Each row is a point on a landscape with many peaks, with its height.
A climber steps from a point to the highest of its 2 nearest points, and stops where none of them is higher. Distance is the straight distance between rows; heights are no part of it.
Q_806 height 535: [147  75 128 173 144 130 146  91  85 101  76 168  99 135  84 169 128 145
 101  96 114 122 135  98 181  93  94]
Q_125 height 465: [118 174 118 109 139 157 127  76 150 197 138 100 119 129  59 150 146 142
 143 109 132 130 133  97 133 148 120]
Q_938 height 178: [166 111 128  34 112  95 147 125  72 120 121 150 121  85 126 114 164 151
 111  86  99 141 109 197 114 141 124]
Q_303 height 381: [148 134  98 137 101  77 107 147 133 145 156  91 163 167 118 167 175 135
  96 112 167  85 164 116 163 113 156]
Q_430 height 378: [ 96 143 106 122 128 102 104 177 111 124 130 132  74 133 130 134 120 150
 103 171 143  74 101 144  49 134 135]
Q_38 height 688: [108  86 142 103 141 128 123 171 122  83 118 185  89 103 176 115 118  99
 103 108  82 131 113 120 127 145  99]
Q_857 height 715: [180 156 120 167 117  84 117 154 111  79 107 121 114 176 117 174 142 133
  75 128  73  82 142 138 146 115  91]
Q_250 height 187: [158 161 134  84 174 119  96 160 129 133 109 146 211 137 183  90 148  95
 158 163 170 139  99 115 110 159 199]
Q_785 height 238: [132 151 152  90  78 113 142 115 129 158 168 119 134 111 118 149 155 160
 136  89 142 166 168 148 168 130 168]
Q_78 height 603: [137 124 120  61 119 164 156 144 184 157 138 105 179 120 127 118 169  99
 121  96 125 151 179 132 168 118 130]
Q_115 height 379: [128 143 164  90 131 131 130  85  95 153 173 142  81  54 115 118 107 165
 130  69 124 170 132 160 129 145 145]
Q_645 height 228: [181 161 127 139  99 122 157 165 174 109 123 150 163 163 186 110 106  63
 152 112  97 130 132 127 140 154 105]
Q_882 height 478: [165 142 139  90 125 113 130 157 143 128 120  94 168 122 135 166 234 124
 139 117 116 178 156 127 194 109 151]
Q_195 height 154: [141  92 120 112 159 157 127 135  94 100 101 106  95  65 103 121 145 152
 130 144 130 180  95 122  79 110 114]
Q_772 height 316: [ 77 140 142  71 134  78 121 154 109 125 168 154  89 100 157 109  82 140
 120 119 154  94 118 197  73 146 150]
Q_331 height 157: [168 138 135  71 122 100  99 168 102 124 113 120 112 114 111 175 171 159
 127 151 168 129 112 128  74 123 150]
Q_445 height 429: [122 149 147 172 177 159 101 128 132  78 117 143 176 101 185 102  90 154
 153 187 100 170  80  92  76 143 142]
Q_586 height 514: [135 116 117 120 131 142  85 192  97  90 113 106 142 126 145 120 148 123
  88 163 142 112 138 127  88 134 156]
Q_210 height 574: [147 104 138 116 129 137 110 162  92  72 104 137 163  96 184  66 119  99
 126 116  91 162 127 129 119 154 129]
Q_633 height 532: [116 119 107  74 137 139 149 169 174 158 128 131 191 128 140  82 139  53
 162 119 144 127 144 136 158 127 147]
Q_546 height 437: [108  60 100 193 134 149 158 111 123 149 107 113 166 155 138  91 136 150
  84 126 153 104 138 103 132  91 112]
Q_745 height 213: [148 154 141 145 146 168 125 133 170 129 115 157 190 153 197 110  93  51
 192 153  94 128 105 112 145 169 112]
Q_312 height 245: [146 153 102 110 100  82 175 145 163 148 149 173 153 161 176  82  89  54
 164  96 116 112 124 153 154 142 111]
Q_970 height 426: [148 102 134 174 101 171 140 110  83  92  85 154  81 127 106 160 128 119
 139 109  82 171  89 101 134 133 111]
Q_85 height 454: [116 108 132 181 168 192 115 125 166 112 110 143 130 117 170 101 103 105
 162 173 112 182  53  69 108 134 132]
Q_849 height 341: [ 65 113 161 150 142 155 102  41 148 154 156 114 120 120 112 125 121 163
  78 134 109  88 193 151 188 133 123]
Q_876 height 442: [122 123 101 144 149 125 108 175 153  91 123 122 100 136 159 102 112 120
 133 210 145 136  62 124  53  99 139]
Q_286 height 141: [184 124 143 128 130 153 124 143  93  70  68 118 146 112 103 124 137 117
 125 151 120 150 165 123 120 109 116]
Q_880 height 593: [127  96 113 182 125 138 118 129 153 126 101 144 129 165 119 139 129 118
 111 127 113  89 151  73 171 122  87]
Q_656 height 628: [159 125 127 101 121 105 118 194 120  69 114 145 122 105 166 103 121 102
  93 102  87 129 151 156 126 136 109]
Q_890 height 608: [ 62 122 104 166 173 115 111 152 140 137 143 166  55 125 123 134  73 117
 155 174 133 123  79 106 103  93 129]
Q_453 height 468: [126 108 122 132 133 138 124 168 122 108 125 145  98 107 184  96 120 131
 152 160 120 157  38 141  43 144 127]
Q_164 height 303: [ 77 147 163 128 135 175 115  21 165 161 175  67 129 119 106 133 137 138
 115  93 119 127 171 150 178 165 125]
Q_578 height 127: [185 160 120  90 129  72 104 190 141 128 132 112 159 127 156  97 177 105
 129 110 103 145 128 143 156 135 152]
Q_740 height 424: [121  95  81 207 165 165 118 118 164 136 108 101 170 159 153  86 126 134
 136 201 150 113  82  92 110 101 132]
Q_763 height 227: [ 40 129 152 154 120 118 124  50 166 158 175  77 132 160 106 123  93 123
 150 123 154  90 142 141 155 164 134]
Q_601 height 413: [ 88 165 132 113 149 132 111  86 155 199 139 121 108 126  81 141 127 160
 123 149 174 104 139 114 127 125 166]
Q_505 height 284: [ 91 141 151 104 100 172 167  74 182 142 169  87 134 138 115 130 136 128
 111  78 102 143 178 148 169 137 102]
Q_321 height 467: [153  82 104 177 121 132 134 127  65 133  90 108 161 141 109 113 147 165
  88 126 144 111 149 129 137  79 135]
Q_317 height 527: [134 119 129  91 114 185 134 127 124 145 111  89 171 101 100 141 208 116
 128 104 122 177 160 126 173 103 157]
Q_887 height 298: [ 62 141 119  89 137 140 195 110 153 154 184 114 164 169 105 133  81  67
 217 114 167 126 108 158 109 136 102]
Q_777 height 325: [ 81 168 129  94 110 116 151 128 179 150 157  94 161 184 118 149 121 105
 143 130 173  66 176 144 135 129 148]
Q_512 height 553: [ 69 113 102 117 173 125 126 169 136 165 157 158  89  87 128  91  80  98
 153 148 145 139 115 129 118  97 150]
Q_899 height 435: [135 139 104 103 109 123 151 164 172 157 163 105 196 170 151 142 130  62
 215 131 177 116 116 128 114 152 132]
Q_467 height 502: [142  87 123 165 129 112 125 123  64 109  98 135  91 120  87 150 132 174
 101 130 121 108 133 123 114  99  94]
Q_49 height 173: [142 136 146  18 127  86 125 100 121 177 156 181 126 103 135 115 164 157
  92  95 106 117 128 184 152 134 176]
Q_137 height 455: [162 154 152 123 108 127 153 128 129  79  82 146  87 136 106 159 131 130
 105 118  68 140 172 148 152 102  99]
Q_269 height 153: [ 96 142 118  45 148 107 129 120 119 213 148 187 119 106 122  96 135 119
 127 105 133 121 104 151 135 130 192]
Q_700 height 528: [140 147  98 169 117 186 147  89 153 184 133 110 109 132 101 129 122 129
 160 125 138 148 101  72 102 143 108]
Q_415 height 557: [ 98 113 122  86 113 143 103 199 106 145 150 143 117 102 156 111 134 139
  93 129 141 123 143 147 100 118 172]
Q_386 height 152: [161 117 149  92 134 144 113 153  73  71  81 103 146  85  97 146 171 118
 140 133 103 165 143 178 134 104 146]
Q_613 height 542: [122 150 154 140 115 113 132 102 139 109  98 177 102 163 124 142  83 147
  79 141 140  69 177 116 138 134 112]
Q_736 height 475: [167 107 102 175 135 123  86 156  53  71 100  82 157 150 138 132 151 148
  78 159 146 103 114 120  83 113 143]
Q_508 height 508: [112  90 111 135 164 147 130 138 145 134 139 182  79  75 143  94  80  94
 146 124 129 165  83  97 103 125 120]
Q_962 height 447: [149 108 112 191 176 136  89 154 118  90  92 110 160 154 157 108 124 144
  98 204 151  98 102  95  81 114 145]
Q_639 height 140: [161 129 143  76 141 111  88 176  86  88 108 105 177  91 151 126 198 122
 117 117  97 169 129 151 138 137 165]
Q_607 height 164: [143  94 137  61 129 147 133 145  62 114 101 123 118  58 119 132 164 136
 133 112 117 165 105 168  95 132 115]
Q_55 height 72: [130 176 176 104 151  85 109 102 173 133 157 114  99 108 121 131 119 160
 102 124 103 139 191 180 174 136 137]
Q_119 height 385: [108 144 184 142 122 122 113  46 118 101 145 143  69 103 101 161 105 157
  98  94  78 145 154 146 182 140 119]
Q_159 height 401: [ 72 102  67 179 152 180 153 113 183 157 130 111 131 159 118 110 112  98
 161 189 161 121  91  95 112  80 119]
Q_251 height 487: [136 117 113 135 113 153 126 172 156 129 133  97 185 140 150 105 128  97
 162 133 166 133 149 103 124 146 146]
Q_166 height 324: [110 109 117 119  88 177 172 102 169 140 151  95 149 141 102 126 137 111
 145  78 133 139 149 105 131 147  94]
Q_67 height 396: [156 104 125 204  95 163 148  93  88  94  82 111 148 130  98 146 141 101
 157 113 100 157 137 109 173 114 113]
Q_257 height 425: [122 138 189  92 131  99 128  90 120 100 150 171  73  81 129 139  84 149
 119  86  97 146 131 164 141 151  98]
Q_104 height 431: [171 125 126 132 104  96  91 165 100 122 130  83 154 131 115 161 187 142
 138 120 133 142 153 124 160 123 159]
Q_397 height 350: [ 83 128 135  89 117 100 119 155 106 105 139 132  78  97 153 152 114 158
 103 124 129  82 112 162  73 163  79]
Q_19 height 331: [132 122 136 142 101 121 122  93  79 138 152 113  84  91  73 148 120 185
 132 103 136 159 129 135 124 120 145]
Q_752 height 287: [142 148 158 146  77  90 130 100 123 122 148 118 111 115 107 132 103 169
 122 105 142 130 176 138 143 141 129]
Q_529 height 336: [ 62 132  84 124 151 147 184 117 151 155 171 108 139 167 108 138  99  96
 215 163 195 139  93 134 103  86 122]
Q_464 height 267: [ 77 154 107 102 117 120 185 114 161 168 171 140 158 163 142 101  91  55
 197  95 114 120 111 153 148 154 107]
Q_896 height 110: [168 179 123  95  88  78 157 152 184 139 158 110 157 154 155 127 160 118
 140  97 134 141 156 152 157 135 134]
Q_837 height 453: [147  90 120 198 158 173 115  99 106 104  88 125 103 103 109 129 126 135
 137 150 114 176  96  67 123 112 110]
Q_248 height 604: [105 138 129 168 113 114 119 155 137 112 127 178  84 168 152 148  71 124
 106 154 151  76 123 101 102 128 126]
Q_800 height 533: [143 123 154 162 136 145  95 149  87  54  91 141 146 127 164 128 136 110
 147 120  63 169 100 104 144 161 108]
Q_523 height 90: [133 187 147 102 141  51 170 113 208 153 183 100 135 126 147 121 142 149
 119 104 123 162 171 183 177 136 140]
Q_163 height 362: [161 139 119 143  83 158 159 120 137 115 116  87 151 132 107 130 145 108
 150  99 104 163 161 118 161 130 102]
Q_474 height 577: [124  87 128 180 151 164 171  28 110 158  87 150 117 137 101 138 122 153
  84  84 129 122 133  86 179  94  89]
Q_826 height 369: [ 54  93  91 147 142 174 165 119 176 167 169 107 127 136 103 121  98  84
 183 126 166 132 107 106 117 116 114]
Q_513 height 57: [134 169 164  97 122  83 121 112 114 104 168 113 101  96 100 160 145 178
 110 112  88 153 178 210 177 101 139]
Q_710 height 623: [144  84 109 177 132 164 189  44 131 165 100 124 154 164  99 136 130 131
 120  88 145 112 104  74 138 121  59]
Q_778 height 411: [122 146  91 154 146 118 108 175 133 144 132 125 117 162 128 130 109 133
 133 191 173  89  94 122  69  94 161]
Q_225 height 199: [159 141 149  48  86 121 140 132  82 157 140 152 122 100 131 125 177 144
 118  72 111 170 131 162 143 127 172]
Q_89 height 568: [157 148 137 131 138 116  77 160  70  79  95  84 152 131 119 159 172 136
 129 158  81 119 107 146  98 150 119]
Q_399 height 663: [116 100 106 197 134 119 131 117 144 136 126 158  77 147 129 132  87 149
 125 158 147 106  85  85 104 105 122]
Q_294 height 174: [167 143 146  68 153  98  86 175 109 128 109 152 154 113 163 132 182 118
 135 150 166 143  98 104  90 144 179]
Q_482 height 232: [ 79 179 166 137 110  96 103  82 146 155 161  82 128 158 141 122  94 115
 143 150 161  90 157 166 154 171 166]
Q_62 height 500: [145 117 139 170 112 137  95 164  96  90 121 127 114 122 161 134 120 125
 138 146  99 142  86 112  82 158 103]
Q_762 height 200: [155 150 117 119 147 138 118 147 137 147 119 143 207 129 180  61 106  68
 183 149 130 132  89 126 117 167 159]
Q_790 height 632: [179 178 139  91 108  83 121 177  97  85 105 111 116 149 111 167 157 141
 110 127  85 114 132 167 105 130 104]
Q_333 height 575: [170 108  96 178 116 176 173  73 152 177  99 108 154 167 112 115 137 143
 139 155 156 129  91  85  96 121  98]
Q_400 height 408: [ 90  89  88 177 132 153 120 123 130 182 127 107 117 135 106 108 139 168
 102 155 150 119 125 102 129 107 137]
Q_923 height 376: [ 89  95 129 146 145 161 113  93 121 164 147 128 109 104  88 129 124 188
  77 130 138 117 169 120 147  96 138]
Q_217 height 275: [ 93 181 151  98 108  86 114 143 129 149 169 140 122 131 148 112  84 125
 132 124 161 104 144 164 121 144 183]
Q_536 height 541: [164 117 105 174 102 131 118 152 125 110 119 120 149 148 129 123 108 123
 127 141 148 105 154 101 130 131 115]
Q_725 height 370: [115 157 107 124 129 116 141 119 153 187 115 125 147 181  95 138 128 140
 132 162 177  74 151 117 119 120 145]
Q_895 height 139: [156 126 149  70 136 119 107 124 115 151 122 141 123 101  79 174 177 181
 107 145 152 130 160 125 134  96 158]
Q_872 height 631: [ 78  84 124  92 132 133 132 173 110 125 146 190  90  89 168  87  93 112
  94 113 107 120 116 153  93 119 134]
Q_581 height 646: [156 129 118 192 115  90 131 127 125 114 112 151 143 207 150 145 130 131
  67 111 102  63 141 106 182 114  87]
Q_15 height 323: [126 132 136 158 107  82 119 122 104  92 136 153  64 133 127 180 100 167
 122 132 137  86  88 128  74 160  80]
Q_773 height 466: [127  94 157 123 130 102 117 119  97  80 132 151  71  82 108 165 101 160
 124 110 118 122 154 141 120 119  86]
Q_478 height 479: [134  89 131 155 168 178 114 127 145 103 109 178  76  97 139 136 113 102
 129 129 122 180  56  60 121 144 111]
Q_881 height 254: [111 139 143 178 117  88 131  66 147 148 144 117 137 153 105 125  92 155
 126 117 146  82 161 121 158 149 110]
Q_273 height 494: [170 179 148 143 111 108 156  95 157 110  88 159 103 171 101 160 116 143
 107 130  98 100 167 111 158 133  92]

For each start below, name the point where the climber stops.
Q_166 -> Q_399
Q_762 -> Q_38
Q_849 -> Q_710
Q_195 -> Q_399
Q_777 -> Q_710
Q_772 -> Q_38
Q_826 -> Q_38

Write out the way that a climber takes from each point below.
Q_164 -> Q_849 Q_923 Q_400 Q_546 Q_321 Q_467 Q_806 Q_474 Q_710
Q_331 -> Q_294 Q_250 Q_762 Q_745 Q_645 Q_312 Q_464 Q_887 Q_529 Q_826 Q_159 Q_740 Q_962 Q_736 Q_586 Q_415 Q_872 Q_38
Q_505 -> Q_166 Q_163 Q_67 Q_970 Q_837 Q_478 Q_508 Q_512 Q_890 Q_399
Q_482 -> Q_217 Q_772 Q_397 Q_430 Q_778 Q_876 Q_453 Q_62 Q_800 Q_210 Q_656 Q_38
